Points, in no order, along strands that fork and pass close to each other.
Two points are linked if the straight distance between their rows is under 60.7. Some points are linked to none.
K345: [-11  14  26  -8  26  13 -12  -5  -8   1   5   0  29  12  -4   8   3  14
  17   7  -6  24  -7 -11  26   2  -3  30  15  -5  18   3   1  -8  18  -4
  -6  -6]
K437: [-16  31  -4  -6   2   3   5 -10 -14  14   7 -30  24   1   1 -13 -36   1
   6  -2  19  16   7  -5  -9  21 -21  11  12  -2   0 -13   9   2   5  11
  -9   8]
K722: [-29  31 -25   0 -23  -4  14 -19   1   4  18 -29  17  -9   1  -6  -1  -1
   5 -16  10  16   9  -1 -23  15 -30   4   4   2  -8 -20  12 -15  17  13
   3  17]
K998: [  6  -2  -1   3   2  -4  -2  -1 -21   9  -8 -27   3  -2   2 -22 -57 -11
  -6  11   6  -2  13 -10  -7   1 -16 -11 -10  -8  -2   5  -9  20 -25  -4
 -17  14]
K162: [  3  -7  22  -8  22  -2  -2   3 -22   0   1  -6  16  20 -10  -2 -35  -2
 -11   2  -5  16  -6  -3   5  -2 -17  10   0 -24  12 -17   0 -11  -5 -22
 -24  19]
K665: [  4   3   3   3   3 -17 -10  -2 -15  16 -12 -22   9   2   1 -23 -57 -12
  -9  11   6  -9   6 -16  -2  11 -18 -14 -19  -3 -10  17   0  39 -30  13
 -18  -2]
K858: [  7   5  12  -6  21  14  12  33   8  24  19  16   8  24   2  12 -13   5
 -27   7  17  -9 -16  -2 -10   8   2   7  13   4  -9  -7  13  40 -20   0
 -15 -32]
K421: [  0   3  34 -16  13  26  54  23   6  13  19  15 -19  -1  22  -4  -6  10
   0  12   9  -9  10  14   7   0  20   0  61   6  10 -16  -7   7  -4 -27
  12  -5]
K41: [ -5  16  -3  -6  -7   4  14  13   9  14  12   2  12  -5   3  -5  -3 -12
  -9  -2  23  -5   0  10 -13  18  -3   6  18  22 -15 -11   2  22  -7   6
  -3  -8]
K492: [-14   4 -33  10 -28 -18  10   6  22  -1   6  15  -2   5   1  12  47  -7
 -20 -27   8 -12 -18  15 -26  10 -14  -8 -27  11 -20 -13  32   0  -1  13
   4 -15]
K985: [ -6   4   7  -8  -8 -12 -16 -17 -26  -6   8  -7  20  -4  -8 -13  -4 -21
  -3   5  12  15  -3  10   7  21 -23   1  -9  -3 -13 -33   4 -18   2  -6
 -29  28]
K222: [  3   8 -19  20   8  -5 -32   0  17   9 -18 -10  -5  11 -13  20   6   6
   5  -9 -14  -6  -7 -28  -1 -10  -8   6 -32 -10   4  37   5   6   1  31
   5 -13]
K433: [  1  18  10  -1  14  28  34  18  16   4   1  15 -21   8  11  24   5  28
  10   3  -7   0   2  -9   4 -21  33  -2  42  -7  27  18   1  -1  12 -14
  44 -24]
K597: [ 20 -23 -20  17  -3  -3 -23   1  22 -13 -18   8 -17   8  -8  25  33  10
   0 -10 -15 -14 -13  -8  -2 -18  18  -3 -40  -2  -1  27   1 -12   5  18
  13 -25]
K77: [ -7  18   2  -4  13   5   4   3  -7  29   3 -20  14  -4  10 -18 -43  -4
  -5  11  14  -7  13 -12  -9  19   4  -3  16  17  -5  15  -2  49 -19   9
 -10 -15]
K39: [-25  23 -21   6 -25  -1  26  -8   3  -1  22  -9   5 -12   8  -2   6   6
   6 -18  11  13   8   7 -19   2 -14   7  14   7 -11 -30  14 -15  14  -1
   4  16]
K523: [ -7  11 -22  14   8  -6 -16  -1  -1   6 -12 -25   4  20 -16  17 -26   3
   4 -11  -3   3  -8 -29 -16  -4 -35   8 -31 -23   1  13  22  -8   0  17
  -4  -7]
K59: [  2   9  -3  -2   5   7  25  12  -5  21   6 -16   1  -9  14 -13 -44  -7
  -6   7  23 -15  11  -1 -25   9   1  -3  25   9 -10  -1  -4  41 -22   2
  -4  -4]
K787: [ -4  17 -10   0   9   3 -15  10  10  20  -2   0  15  16  -8  17  -3   2
  -7  -3   5  -4 -16 -13 -11   8 -10  12 -13   3  -2  11  19  16   0  18
  -5 -25]
K168: [ -5  10  14  -3  22  27  16   9   1  16   4  -2  -4  10   9  10 -23  14
  10  13  -1   5   8  -5   2  -6  21   3  29  -1   8  15  -8  23  -1  -7
   4 -14]
K801: [ 10 -25 -10  -4 -22  -9  17  17  17 -14   3  32 -26   4   1   3  47  11
  -8 -15  -7 -16 -13  24  -1  -9  16  -8 -13   2 -18 -21   6 -30   2 -15
  18 -12]
K132: [ 18 -34 -13   8  -6  -7 -10  10  18 -10 -19  17 -21  11  -9  15  17   7
  -7  -9 -13 -17  -8   6  -2 -21  17 -11 -33 -13   0  19  -5  -6  -6   5
   8 -22]
K389: [ -5   2  16  -7   1   9  -3 -22 -22 -24   3 -16   7  -9   1 -11 -12   1
  24  13  -1  27  25   5  13 -10   4   5  20 -10  15  -7 -19 -21  12 -17
  -5  32]
K675: [ -1  -2 -12   9  -1  -5 -22 -27  -8 -21  -9 -13   4   7  -5  15  14   7
  12  -7 -16  20  -2  -7  -2  -6  -8   5 -20 -26  10   9   3 -51  20   0
  -3  19]
K555: [  2  -3  27  -7   7   1  26  -4 -29 -16  -1 -12 -12  -4   5 -17 -44   4
   0   9  -7  11  25   9   4 -17   0  -5  28 -16  26 -15 -19 -16  -8 -28
   3  33]
K257: [ -2   0  10  -5   4  -6  -5   0 -12   5  11   4  21   0   2 -11  -6 -10
 -10   8  15   9  -5   9   4  19 -14   8   4   8  -8 -28   1   6  -5  -4
 -26  14]
K651: [  4 -15   3  23  15  -1 -36  -3 -13  -4 -19 -11 -10   8 -14   6 -31  -2
   5   2 -26   0   2 -28  29 -25  -3  -7 -37 -29  12  24 -12 -12 -21   5
 -13  13]
K581: [ -6 -10 -23   8 -34 -23   3  -8  16 -10  -1  29 -11 -12   3   7  54 -16
 -16 -14   2 -15 -15  23  -8   7  -2 -12 -28  20 -18 -14  13  -9  -1   6
   0  -5]
K306: [  6  -4  -6  -1  -4   3   4  -9  -7  -8   1 -15   0 -12   3  -8 -16  -1
  11   6   0   7  21  -1  -8  -4   6  -6   8  -1   4   7 -12 -10   1  -1
   7  16]
K915: [  5  11  12   3  13  19  11  -6   0 -10  -5   2 -14   5   6  17   0  21
  20   8 -18  18  12  -9  22 -24  27   6  27  -6  38  26 -14 -11  18  -7
  24  -2]
K194: [ 14  -1   6   4  -3 -10 -39  -8   6   0 -19   9  12  -7  -4  -8  16 -19
 -10  11  -5 -12 -12  -1  13  11   6  -7 -19  17  -4  31 -10  29  -2  19
  -9 -11]
K538: [ -9  -5  -1  -9  -8  -1  41  26  12  -6  21  26 -16  25   2  16  14  13
 -27 -27   0  -5 -23  15 -17 -27  -5  -3   4 -20   5 -42  21 -15  -6 -32
   9  -4]
K53: [  4 -10 -23   6 -15  -3   5  -2  22 -12   9  11  -9   4   4  15  53  13
  -3 -17  -8  -5 -15   7  -9 -16   5  -3 -15   7  -6   5  13 -28  18  10
  22 -11]
K373: [  5 -14  21  -9   5  -3   8  -9 -30 -12  -2 -20  -4  -3  -2 -22 -41 -14
   1   9   0  19  24  11  -4  -9 -13 -15  15 -19  10 -30 -19 -15 -16 -33
 -20  39]
K652: [ 14 -17  20   0  18  12 -10   2   2  -6  -9  16   2   2   4  11  14  13
  11  12 -15   6   5   1  29  -9  33  12  12   4  20  24 -22   6  15  -6
   4  -4]
K317: [ 19 -38   1  14  10  -8 -29   7   2 -15 -22  15 -16  10 -12  18   3   3
   1   0 -24 -11  -8 -14  17 -26  18  -6 -34 -13   9  30 -13  -8  -9   6
   1 -10]
K223: [ -6   6 -46  18 -27 -18  11 -13   2   2   2 -22  -7  12  -1  -1  13   4
 -16 -23   4   1  -4   4 -44  -6 -32 -24 -31 -14 -15 -13  26 -21  -4  10
   0  12]
K535: [  6  -4 -36  14 -21 -17  -6 -13   5 -13 -10 -16 -11  14 -14   4  11   5
  -8 -15   0   3  -5   0 -29  -5 -24 -16 -34 -16  -8   3  17 -19  -1  13
  -1   7]
K160: [-15  36 -25  19  -4  -5 -14 -13  18   5  -3 -30   5   3  -8  13  21  11
   9 -12   1   5  -4 -22 -21  13 -15   6 -18  -2   5  24  22 -14  23  36
  17  -8]
K931: [  7 -12  19  -7   9   0  18  16 -18  18   8 -12   1   5   9 -25 -52  -5
 -19   8  16 -13   7   3 -14   6  -7  -3  16   3  -7  -5  -9  45 -32 -10
 -20  -3]
K329: [  9  -5  -1  10   9   0 -34 -11   9  -9 -12   6   5   7 -11  29  32  15
   9  -1 -18   8 -16 -15  11 -12   8  19 -17  -9  13  28  -4 -22  22  10
   3 -11]
K657: [ 14 -28  11  -8 -19  -8  -6  -5 -10 -17  -7   8 -18 -28  -2 -35  -3 -17
   5  15   4 -20  18  26   6  13  12 -18  12  25 -16 -15 -25   1 -11  -9
   2  16]
K362: [ 20 -30   0  11   3 -11 -21  -5  -1 -21 -15  11 -13  16 -11  17   9  -3
   1  -2 -23   3  -8   3   6 -26   7  -2 -31 -24  13  14  -7 -32  -3 -13
  -2   5]
K68: [  2   7  -1  -6  -9  -4  -8  -8  -2   4 -11  -8  10 -21   4 -26 -12 -17
  -3  11   9 -11  12   5  -5  11   3 -12  12  20  -7   6 -15  28  -8  10
  -5   5]
K463: [-23  16 -39   5 -32 -15  28  -7  11   3  20 -13 -15 -17  12 -11  15   2
  -2 -27  13  -8   1  10 -26  -2 -20 -12   2  12 -25 -33  24 -13   4   3
  10  17]
K659: [ 23 -25  15  -1   8 -18 -37   0 -19  -8 -11  11   7  12  -8  -8  -3 -16
 -17  12   0   0 -14   4   7   8  -7 -14 -28  -6  -5   2 -10   6 -15  -3
 -28   3]
K605: [ 20 -21 -14   1 -12  -8   0   4   3  -9 -10   6 -14   1  -7  -1   5   3
  -4  -2  -4 -10   7   7 -10  -9  10 -18 -20   3  -7  10  -5  -6  -3   0
   5  -5]
K452: [-22  30 -23   4 -31 -12  -2 -20  11   0  -3 -21   4 -24  -6 -13  28 -20
  -7  -6   7 -12  -5   9 -27  27 -15 -12 -11  15 -11  10  15   8   3  30
  16  14]
K906: [-21  30 -13   0  -6   6   2  -8   7   7  12  -4  21  -3   0   9  15  -3
   5  -3   7  13  -3   1  -5  18  -2  19   7  11  -5  -7   8  -4  23  15
   0   0]
K583: [-10  -4  26 -18   9  24  50  30   9  19  26  28 -10  -5  19   5  10   4
  -4   1  17 -10   4  14   4   3  13  10  52  13  -7 -29   8  15  -2 -26
   5  -7]
K650: [-11  23 -18   4  -7  -7 -14  -9   3   8  -2 -13  20   4 -12   2   1 -12
 -12  -2   6  -1 -12  -4 -19  23 -22   7 -22  -2  -4   7  19   9   8  25
  -2  -8]
K879: [-21   9   7  -7  -8   5   6 -14  -5 -17  20   1  14 -10  10   3  19   5
  23   1   1  28   8   8  15   1  -2  19  16  -1   8 -19   0 -29  23 -11
  -7  23]
K995: [ 18 -23   6  -6  -5   3   1   5  -9  -9  -9   2  -8  -4  -2  -9 -11  -1
   1   6  -4 -12   9   7   2  -9  18 -12   5   3   4   3 -16   3  -7  -6
   6   3]
K683: [  4 -25  27 -23  -2  -5  35  29  -1   0  21  28 -21  -1   6  -2   7  -3
 -26 -14   8 -14  -4  22   2  -8   1  -2  18   2 -13 -48   4  -6 -14 -35
  -2   4]
K364: [-22  34 -21  -1 -22  -3   4 -10  15  16   0 -14   7 -25   1  -3  12 -20
  -8  -3  10 -14  -4   5 -27  28  -7 -11   4  18  -8   6  11  30  -1  30
  16  -9]
K217: [  7 -38  18 -20 -20 -11  28  25   3  -8  15  35 -33  -5   1 -10  11   0
 -13 -12   3 -24  -7  24  -3  -1   1  -4   1   2 -22 -53   4 -14 -17 -37
   3   4]
K461: [ -1  16   5   2  11  -7 -10   1 -10  22  -8 -16  19   3   3 -20 -42 -17
  -9  14  13 -10  -3 -14  -7  24 -14   0  -8   1  -9  16   5  47 -23   9
 -13 -18]
K871: [ 29 -35   3   2   8   6 -12  17  18  -1 -18  29 -13   1   0  17  29   4
  -5   9 -14 -18 -10  -3  17 -13  39   1 -12  14   4  29 -16  12   3  -1
  13 -30]
K550: [ -8   9  -3  -8 -10   9  55  19   8   2  17  12 -16   3  10   4  -1  22
  -7 -13   8  -3   0  11 -17 -20   8  -3  36 -10   5 -26  12  -7   0 -25
  25   0]
K190: [ 21 -24   0   9  -5 -18 -35   0  11  -6 -24  19  -2  -4  -6   3  25 -15
 -11   9  -6 -16 -12   8   9   4  14  -8 -32  16  -5  27 -10  21  -9  17
  -6 -18]
K165: [ 29 -20   2   0   6  14   0  24  24  10  -9  25 -11  -5   5  13  28  -3
  -2  14   0 -16  -1   6   6  -4  41  -7   3  20  -9  21 -13  21   3   3
  17 -30]
K895: [ 13  -9 -20  11 -13  -8 -18  -9  21 -14  -5  13  -8  -4  -5  16  53   4
   2  -7 -11  -8 -14   7  -7  -1  16  -2 -23  12  -7  20   1 -13  15  20
   8 -22]
K404: [  7   4  13  -3  28  13   6  25   2  32  10   5   5  24   7   0 -27   3
 -17   8   9  -7 -10 -11  -1   9   9   5  15  -3  -2  13  -1  49 -21  -4
 -14 -29]
K724: [ 21 -16  17   1  19 -17 -38   3 -18  -1  -5  11  19  23 -18   0 -10 -14
 -17   5  -2   8 -27  -2  12   8 -24   2 -30 -18  -5 -11   9 -10  -9  -4
 -33   1]
K700: [  1   7  -6   0 -11   6   5  14  24   7   9  27   5 -10   2  10  33 -15
 -21   4  11 -21 -11  16  -2  14   5  -4   1  29 -13  -7   2  25  -3  12
   3 -24]
K128: [  2   4   1   4  13  19  19   8  13  -6  -6   7 -20  14  -2  26   2  25
  10   1 -13  -1   3  -8  11 -32  25   2  20 -12  37  21  -6  -8  12  -9
  32  -9]
K897: [  0  -1  18 -10   3   7  19 -18 -20 -17  -2 -19  -5 -13   2 -13 -30  13
  21   9  -6  17  35   9   2 -15   7  -3  31  -8  24  -1 -17 -13   1 -23
   9  30]
K129: [ -7  19  -6   3   0  -6 -17 -22  -9  -3 -10 -27  13  -9  -1 -21 -24  -8
  15   8  -1  13  17 -10   5  19 -11  -1   2   9   5  21  -7   3   8  21
  -7  11]
K857: [ -2  11 -13   2   1  -6  -3 -11 -19   0  -5 -32   9   3  -6 -11 -47  -6
   6   1   3  11  10 -11 -12   6 -23  -5 -16 -16  -3   0  -2  -6  -7   4
  -8  21]
K608: [  6 -10 -11   1 -15  -4  -3 -16 -17 -19  -7 -25  -7 -14  -2 -16 -28  -9
  10   0  -5   6  27   2 -10 -12  -2 -18  -5 -13   3  -1 -13 -26  -3  -7
   1  31]
K424: [  4  -1 -10  -4  -2  21  27  25  35   9   7  29 -18  -3   8  22  44  17
   9   0  -1 -11  -5   6  -2  -8  37 -12  22  19  -6   8  -4  -2  21  -6
  41 -36]
K531: [ -7  13   3  12  27   3  -6  16   7   6  -9  -6  -5  32 -14  29 -23  18
   1  -9 -10   7 -13 -31   9 -24 -10  15 -11 -35  25  19  13  -5 -11  -1
   1 -15]
K945: [-10   4   0  17  17  17 -12  -7  -6   5 -12 -23  -8   1   2   6 -25  11
  20   2 -14   6  18 -32  27 -17  12   5  -6  -5  11  43 -14  16  -6  17
   6  -2]
K511: [ 14  -3   6  -3   9  25  13  20  21  15   1  23  -1  -8   8  18  36   1
   7  14  -2 -13  -1   9  13  -3  41  -2  27  20  -9  19 -10  17  13  -7
  22 -33]
K384: [  0   9  11   2   4 -14 -33 -28 -23   3 -15 -25  21  -7  -3 -29 -27 -12
  13  16  -3  17  10 -16  19  19 -23  -5 -14  -3   1  13  -3   1   2   8
 -23  18]
K510: [ -1  -1 -25   4 -40 -25  -6 -21   1 -14 -12 -11  -7 -32  -4 -32   3 -34
  -9  -2   7 -19  11  24 -27  16 -16 -34 -16   8 -23 -15   0  -7 -14   8
  -2  19]
K45: [  7   2  21  -3  33  24   8  21  -1  23   5   8   2  14   7   2 -23   8
  -3  13   0  -7  -3 -17  10  -3  22   1  24   3   9  24 -14  44 -10  -9
  -7 -25]
K62: [  2 -17 -18   0 -16  -4  23   8  24 -14   4  26 -24   8   7  14  53  25
  -5 -21 -13  -8 -18  21  -3 -22  19  -1  -8  -4  -2 -13  11 -35  13 -12
  30 -18]
K166: [-27   5  12  -8  -5   7  29   9   2   2  32  24   1 -14  19   5  31  -4
  20  -1  11  10   6  17  21   4   5  24  35  25  -3 -38   8  -1  20 -21
  -9  15]
K707: [ -5   5  -3  17  24  14 -16   8  10  12  -9  -4  -9  10  -2  20 -16  15
  12  -3 -15  -2   4 -35  21 -17  14   5 -12 -13   9  37  -4  16 -10  15
  10 -14]
K349: [  8 -17  22 -12   9   7   9  18  -7  11   8  15   6   2   5  -3   2  -8
 -13   9  10  -4  -6  13   5   4  13   5  16  14  -9  -7  -9  19  -9  -9
  -9  -5]
K839: [ -7  -8  32 -21   3  19  45   9  -3   4  21  10 -13 -20  20 -19 -14   6
   6   9  15  -9  25  21   9  -1   7   5  60  17  -4 -35  -9   8  -1 -24
   2  11]
K90: [ -4 -15  25 -14   3  10  40  31   8  11  30  36 -12  -3  11   8  16  -2
 -18 -11  12 -11 -10  17   8   4   5  13  34  14  -7 -44   8  10  -6 -29
  -5   1]
K949: [  3  11  -6  -3   2  27  36  23  30  12   6  16 -26   1  10  16  20  28
  13   4  -6  -6   6   3  -1 -17  37 -15  36   1   7  15  -1  -6  14 -12
  53 -35]
K287: [  1   7   3  -8   8   9  20  22   5  26  18  11   7   5   5   1 -11  -2
 -28   1  22 -16  -7   6 -21  14   0   3  18  12 -18 -21   9  36 -17  -1
  -8 -18]
K831: [ -5   1 -32   2 -19  -6  16   9  13   1  11   6   0   8  -1   9  23   2
 -18 -23   6  -3 -13   9 -29  -1 -16   0 -17   7 -16 -21  23  -3  -3   5
   3  -8]
K123: [  6 -12   4  -5   2 -12  -6  13 -15   1  10   7  14  14  -9  -3 -15 -15
 -21  -1   3  -1 -18  10 -10  13 -20   3 -18  -3 -16 -29   8   2 -15  -8
 -25   5]
K654: [ -2  -2  -7  19  15  -4 -30 -16   3 -13 -18 -14   0  13 -11  20  13  12
  18  -7 -25  11  -8 -18  12 -16  -8  20 -25 -27  18  26  -5 -38  16   7
  -2   0]
K829: [ -7   3  -5  -1 -26 -11  -3  -4  22  -2  -3  21   8 -25   5   6  53 -24
 -10   3   4 -16 -17  19   2  21  10  -3  -2  30 -19   2   2  17   6  17
   3 -10]
K495: [  1  -4  -8  21  21   9 -27  14  12   9 -17  -1 -10  18  -5  31   0  18
   7 -12 -16  -8  -7 -35   8 -26   0  11 -23 -16   7  35   8   6  -4  21
   4 -25]
K902: [  9 -24  22 -11   5   0  17  11 -25   4  -3 -10  -7  -4   2 -30 -47  -8
 -12   4  11 -11  14   9 -14   1   3 -10  13  -2  -5 -13 -17  19 -27 -22
 -14  15]
K735: [  4  -4  30  -1  27  15   2  -3  -7 -13  -7   8  -3  12  -1  11  -2  16
   9  11 -17  19   5  -4  31 -20  23  12  21  -9  38  15 -16  -6   7 -14
   4   5]
K213: [-21  32  -3  -5  -2   3  15  -6  -3  15  14 -16  21 -12   9 -13 -17 -10
  -1   5  22   5   9   1  -9  20 -15   9  22  14  -6 -20   9  15  -2  10
  -7   8]
K215: [-19 -14  16  -9 -11  -5  17   3   6  -2  30  36 -13 -33  20  -5  34 -12
  16   2  13   0  10  23  27  10   5   8  32  33  -8 -43   1  -3  13 -19
  -8  19]
K298: [  3 -17 -23  -2 -31  -6  13  -4   6 -14  -1  -3 -18 -20   4 -20  17   5
   7 -10   4 -11  10  18 -12  -5   9 -12   2   9 -14 -12  -3 -19   6  -2
  17  11]
K920: [ -5  26  -9  11  12  10 -28   2  16  22 -17  -7   6  -7  -3   5  -3  -6
   5  12   2 -10   0 -25   4  14   9  -7  -8  17  -1  50  -3  42  -1  28
  11 -25]
K770: [  1   7  19  -5  22  13  25  12  -1   8   4  -1  -5  21   4  16 -28  12
  -6   4  -1   2   0  -5   1 -16  11   5  24 -11  22   7  -5  13 -11 -19
   4  -5]
K324: [ -6  16   5  10  19   9 -24 -11  -6   8  -6 -21  10  -1   3  -3 -12   8
  30   8 -11  13  14 -31  24   2  10  11   0   6  12  34 -13  14   6   9
  -2   0]
K308: [-12  13 -42   4 -32 -16  19 -11   6  -1  10 -12  -5  -1   5  -6  19   0
 -13 -24   9   2  -1  11 -33  -2 -26 -14 -19   3 -13 -21  22 -15   2  14
   7   7]
K327: [-14  -4 -12   4 -30 -20   0 -11  17  -9   6  27  -4 -31  10   2  55 -22
  -3  -4   2 -14  -9  21  10  18   8   4  -5  32 -17 -14   3  -3   9   8
   1   3]
K460: [ 18 -27  12   0   5 -12 -31   5 -23  -1  -8   2   2   4  -6 -16 -23 -14
 -11  14  -5  -4   4  -5  12  -1   0 -16 -26  -3  -2  10 -17  18 -23  -3
 -23   8]
K255: [ -1  18 -20   3  -1  -8  -8  -7  -8   6  -3 -34  11   8  -7  -4 -37  -9
   0  -7   3   8   0 -14 -21   8 -37  -2 -23 -20  -2   1  15  -2  -4  18
  -9   5]
K158: [ -2  -8  29 -19   2  14  24   0 -14  -3   9  -3  -5 -16  14 -24 -24   4
   8  15   6   1  27  16   6  -3   7   1  45   8   6 -24 -19   6  -2 -23
  -4  19]
K439: [-11   1 -40   7 -32  -9  18 -10  16 -15   2 -22 -28  -3   6 -19  26  33
  10 -23  -4  -2  12   4 -16 -16   7 -23  -6  -9  -3   1   7 -43  23   1
  40   5]
K996: [  6 -28  -8  -9 -25 -12  17  13   3 -14   8  31 -21  -6   6  -5  27   1
 -13 -15  -3 -15  -5  24  -8  -5   4 -11  -9   7 -20 -37   8 -16  -6 -22
   2   0]
K488: [ -5   1  -5   0  -2  -8 -16 -34 -20 -26  -6 -14   6  -4  -3   3   8  -4
  19   0  -5  30   3  -1   3  -2 -12  -4 -11 -27   2 -10  -9 -54  14 -17
 -14  32]
K668: [  7   5  32  -4  29  -7 -30 -12 -22  10  -7   2  37   9  -6 -21 -15  -5
   7  11   3  16 -13 -16  33  23 -18  15  -3  -4   3  -4   6   4   9   5
 -17  -3]
K233: [ -4  27 -24  19  10   2 -25 -10  13  12  -9 -22   0  14 -13  20  11  12
  12 -14  -2   2  -7 -36 -11   7  -8  11 -24 -12   7  33  14  -4  18  36
  17 -16]
K35: [ -5   8  18  -5  16  15 -11 -11  -1 -11   5  14  20  10   0  22  22  13
   8   6  -9  24 -13  -1  25  -4   9  29   5  -9  18  -2  -4 -25  23  -7
  -5   1]
K355: [  0   6  19   1  23  -7 -35 -17 -27  11 -11 -14  27  12  -2 -22 -31   1
  14  10  -1  19  -7 -26  28  12 -24   9 -11 -13   7   8   2  -1  -1   8
 -20   3]
K153: [-13  -5   6  -5  -4  -3  -4 -26 -14 -30   9  -1   1 -19   8 -11  16  -1
  23   8  -1  25  18  16  18  -7   1   7  15  -5   6 -27 -12 -37  20 -15
  -8  37]
K340: [  1   1   2   1  -1 -10 -26 -26 -29 -21  -4 -12  12  -1  -3 -10   0 -20
   8   2  -1  27   7   4   3  13 -21  -4 -15 -18  -6 -21  -3 -34   7  -7
 -29  31]
K688: [ 25 -22   7   4  11   3 -29   6  12  -4 -16  26  -2   3  -3  17  31   0
  -5  13 -12  -8 -15  -3  15  -6  23   8 -20  13   2  25 -15  13   5  15
   1 -22]
K537: [-12  23  -1   3   5   7 -29 -26  -4   0  -8 -25  18 -16   1 -10   0   0
  31  10  -1  15  16 -21  12  19  -1  10   1  10  10  31 -10   5  23  20
   4   3]
K234: [ 19 -28  15 -16 -22  -5  10   3 -11 -18 -14   6 -24 -28  -4 -28 -15  -1
  23   7  -2 -18  27  20   2   1  22 -21  16   6  -8 -13 -27 -21  -7 -23
  14  16]
K944: [  2   2 -10  13  15  -4 -12   4  -1  -2 -11 -14  -1  23 -15  23 -23   8
   3  -6 -15   5  -7 -32   4 -24 -17   5 -30 -31  14  17  11 -10  -6   6
  -2   0]
K534: [-10  16 -26   2 -37 -17   1 -22   4  -9 -11 -15  -1 -37  -4 -22   8 -20
  -7  -2   7 -20  11  20 -26  17  -9 -25  -3  15 -10   9   3  12  -3  25
  15  14]
K695: [ -6  22  -9  -5  -9   3   2  -1  12  13  -3  -3  10 -19   4  -6   7 -21
  -9   7  15 -14   2   9 -14  22   4  -8  16  32 -16   5  -3  39  -3  19
   6  -7]
K529: [-23   9  14  -8  -4   9  26  -5  -5 -13  28   9   6 -16  15   2  18   9
  18   0   2  23  11  17  19  -3   3  18  40   1   9 -32  -3 -19  20 -18
  -4  23]
K211: [  0   3  15   2  22  12 -18  -2   9  -5  -7  10  11  18 -10  37  25  21
  10  -4 -15  20 -25 -15  16 -15   5  30  -3 -15  20  13   1 -19  22  -1
   4 -17]
K876: [ -7  14  19  -7  35  10 -22   0  -5   9   2   2  25  26  -9  10  -6  15
   7   2  -1  17 -19 -18  18   0 -10  31  -2 -10  11   2  10  -9  15   2
  -9 -16]
K356: [-16  32 -28   7 -19  -6 -11 -24  11   2  -5 -26  10 -10  -6   1  13  -7
  -3 -10  -1   7  -4  -4 -23  27 -21  -3 -21   0  -4  11  21 -11  15  32
   8   6]
K984: [  7 -12  14  -9  -3  -2   2  16   4   5  12  35  10  -7   7   4  31 -19
 -18   6  13 -11  -9  19  16  15   9   4   8  29 -12 -16   1  21  -1   1
 -14 -10]
K467: [  3 -21  23 -16  -4   8  17   1 -15 -19   2   6 -19 -17   5 -27 -13   4
  13  15  -5  -6  28  20  11  -6  16  -3  29   4   5 -18 -25 -14  -3 -22
   7  17]
K797: [ 13 -26  12   9  13  -5 -23   3 -21   4 -11 -10  -8  13  -6 -13 -36   1
   8   5 -16  -2   5 -23  24 -17   0 -13 -28 -18   1  23 -13  15 -27   2
 -14  11]
K804: [-19  36 -12   1  -9   2   9 -16  -4   1  10 -32  21  -4  -5  -9 -22   2
  13  -6  11  22  11 -10 -14  13 -25  15   8 -10   1 -10  17 -17  17  10
   2  15]
K726: [  9 -12 -25   6 -16  -9 -13  -7   2 -13  -3  -5  -1   9 -10   8  13  -2
 -10 -10  -7  -5  -7   2 -20  -7  -9  -6 -30  -2  -6   7   5 -16  -5   9
  -2  -1]
K727: [  9 -11   2  -1   9 -15 -20   5 -14  -2   1  12  13  26 -18   5  -3 -15
 -22  -2   5   9 -27   1  -5   6 -33   0 -30 -19 -11 -28  13 -19  -8  -9
 -30   7]
K743: [ -2  13   7  -3  18   8  14  11   2  -1   0  -2  -2  28  -8  29 -25  12
  -7 -11  -8   9  -9 -13   0 -24  -5  10   4 -27  27   7  11  -9  -5 -14
   7  -4]
K566: [ -1  16   5   1  30   8  -6  13   5  17   5   4  21  25  -6  20  -8  14
  -4  -7   0   7 -27 -21  -1   1  -9  24  -5 -14   6   3  20   7   3  10
  -8 -29]
K905: [  6   8   2   3 -10 -13 -28 -17  -4   2 -18  -7  11 -21  -4 -22  -8 -21
  -3  13  -4 -13   2  -2   6  18   4 -13  -9  21   0  29  -8  38 -15  18
  -5   3]
K268: [  9 -30  37 -20   9  -3  20   0 -28  -7   6  -4 -14  -3  -1 -27 -40  -7
 -11   9   7  -2  19  17  -2  -3  -8 -15  18 -11   1 -31 -19   1 -24 -30
 -10  35]

A fork is a point with three links. Follow the links from the first point to the second and name the forks in between, in order.
K308; K787 -> K41 > K695 > K452 > K356
K223; K217 -> K605 > K132
K801; K223 -> K132 > K605
K531; K722 -> K41

A fork is a point with three links, a tip a point with one. Leave the first point through the second and follow the links. Name the first fork or tip that comes.
K654; K675 -> K651
K463; K39 -> K41
K41; K213 -> K308
K217; K683 -> K657
K488; K675 -> K356
K998; K665 -> K215
K949; K424 -> K695
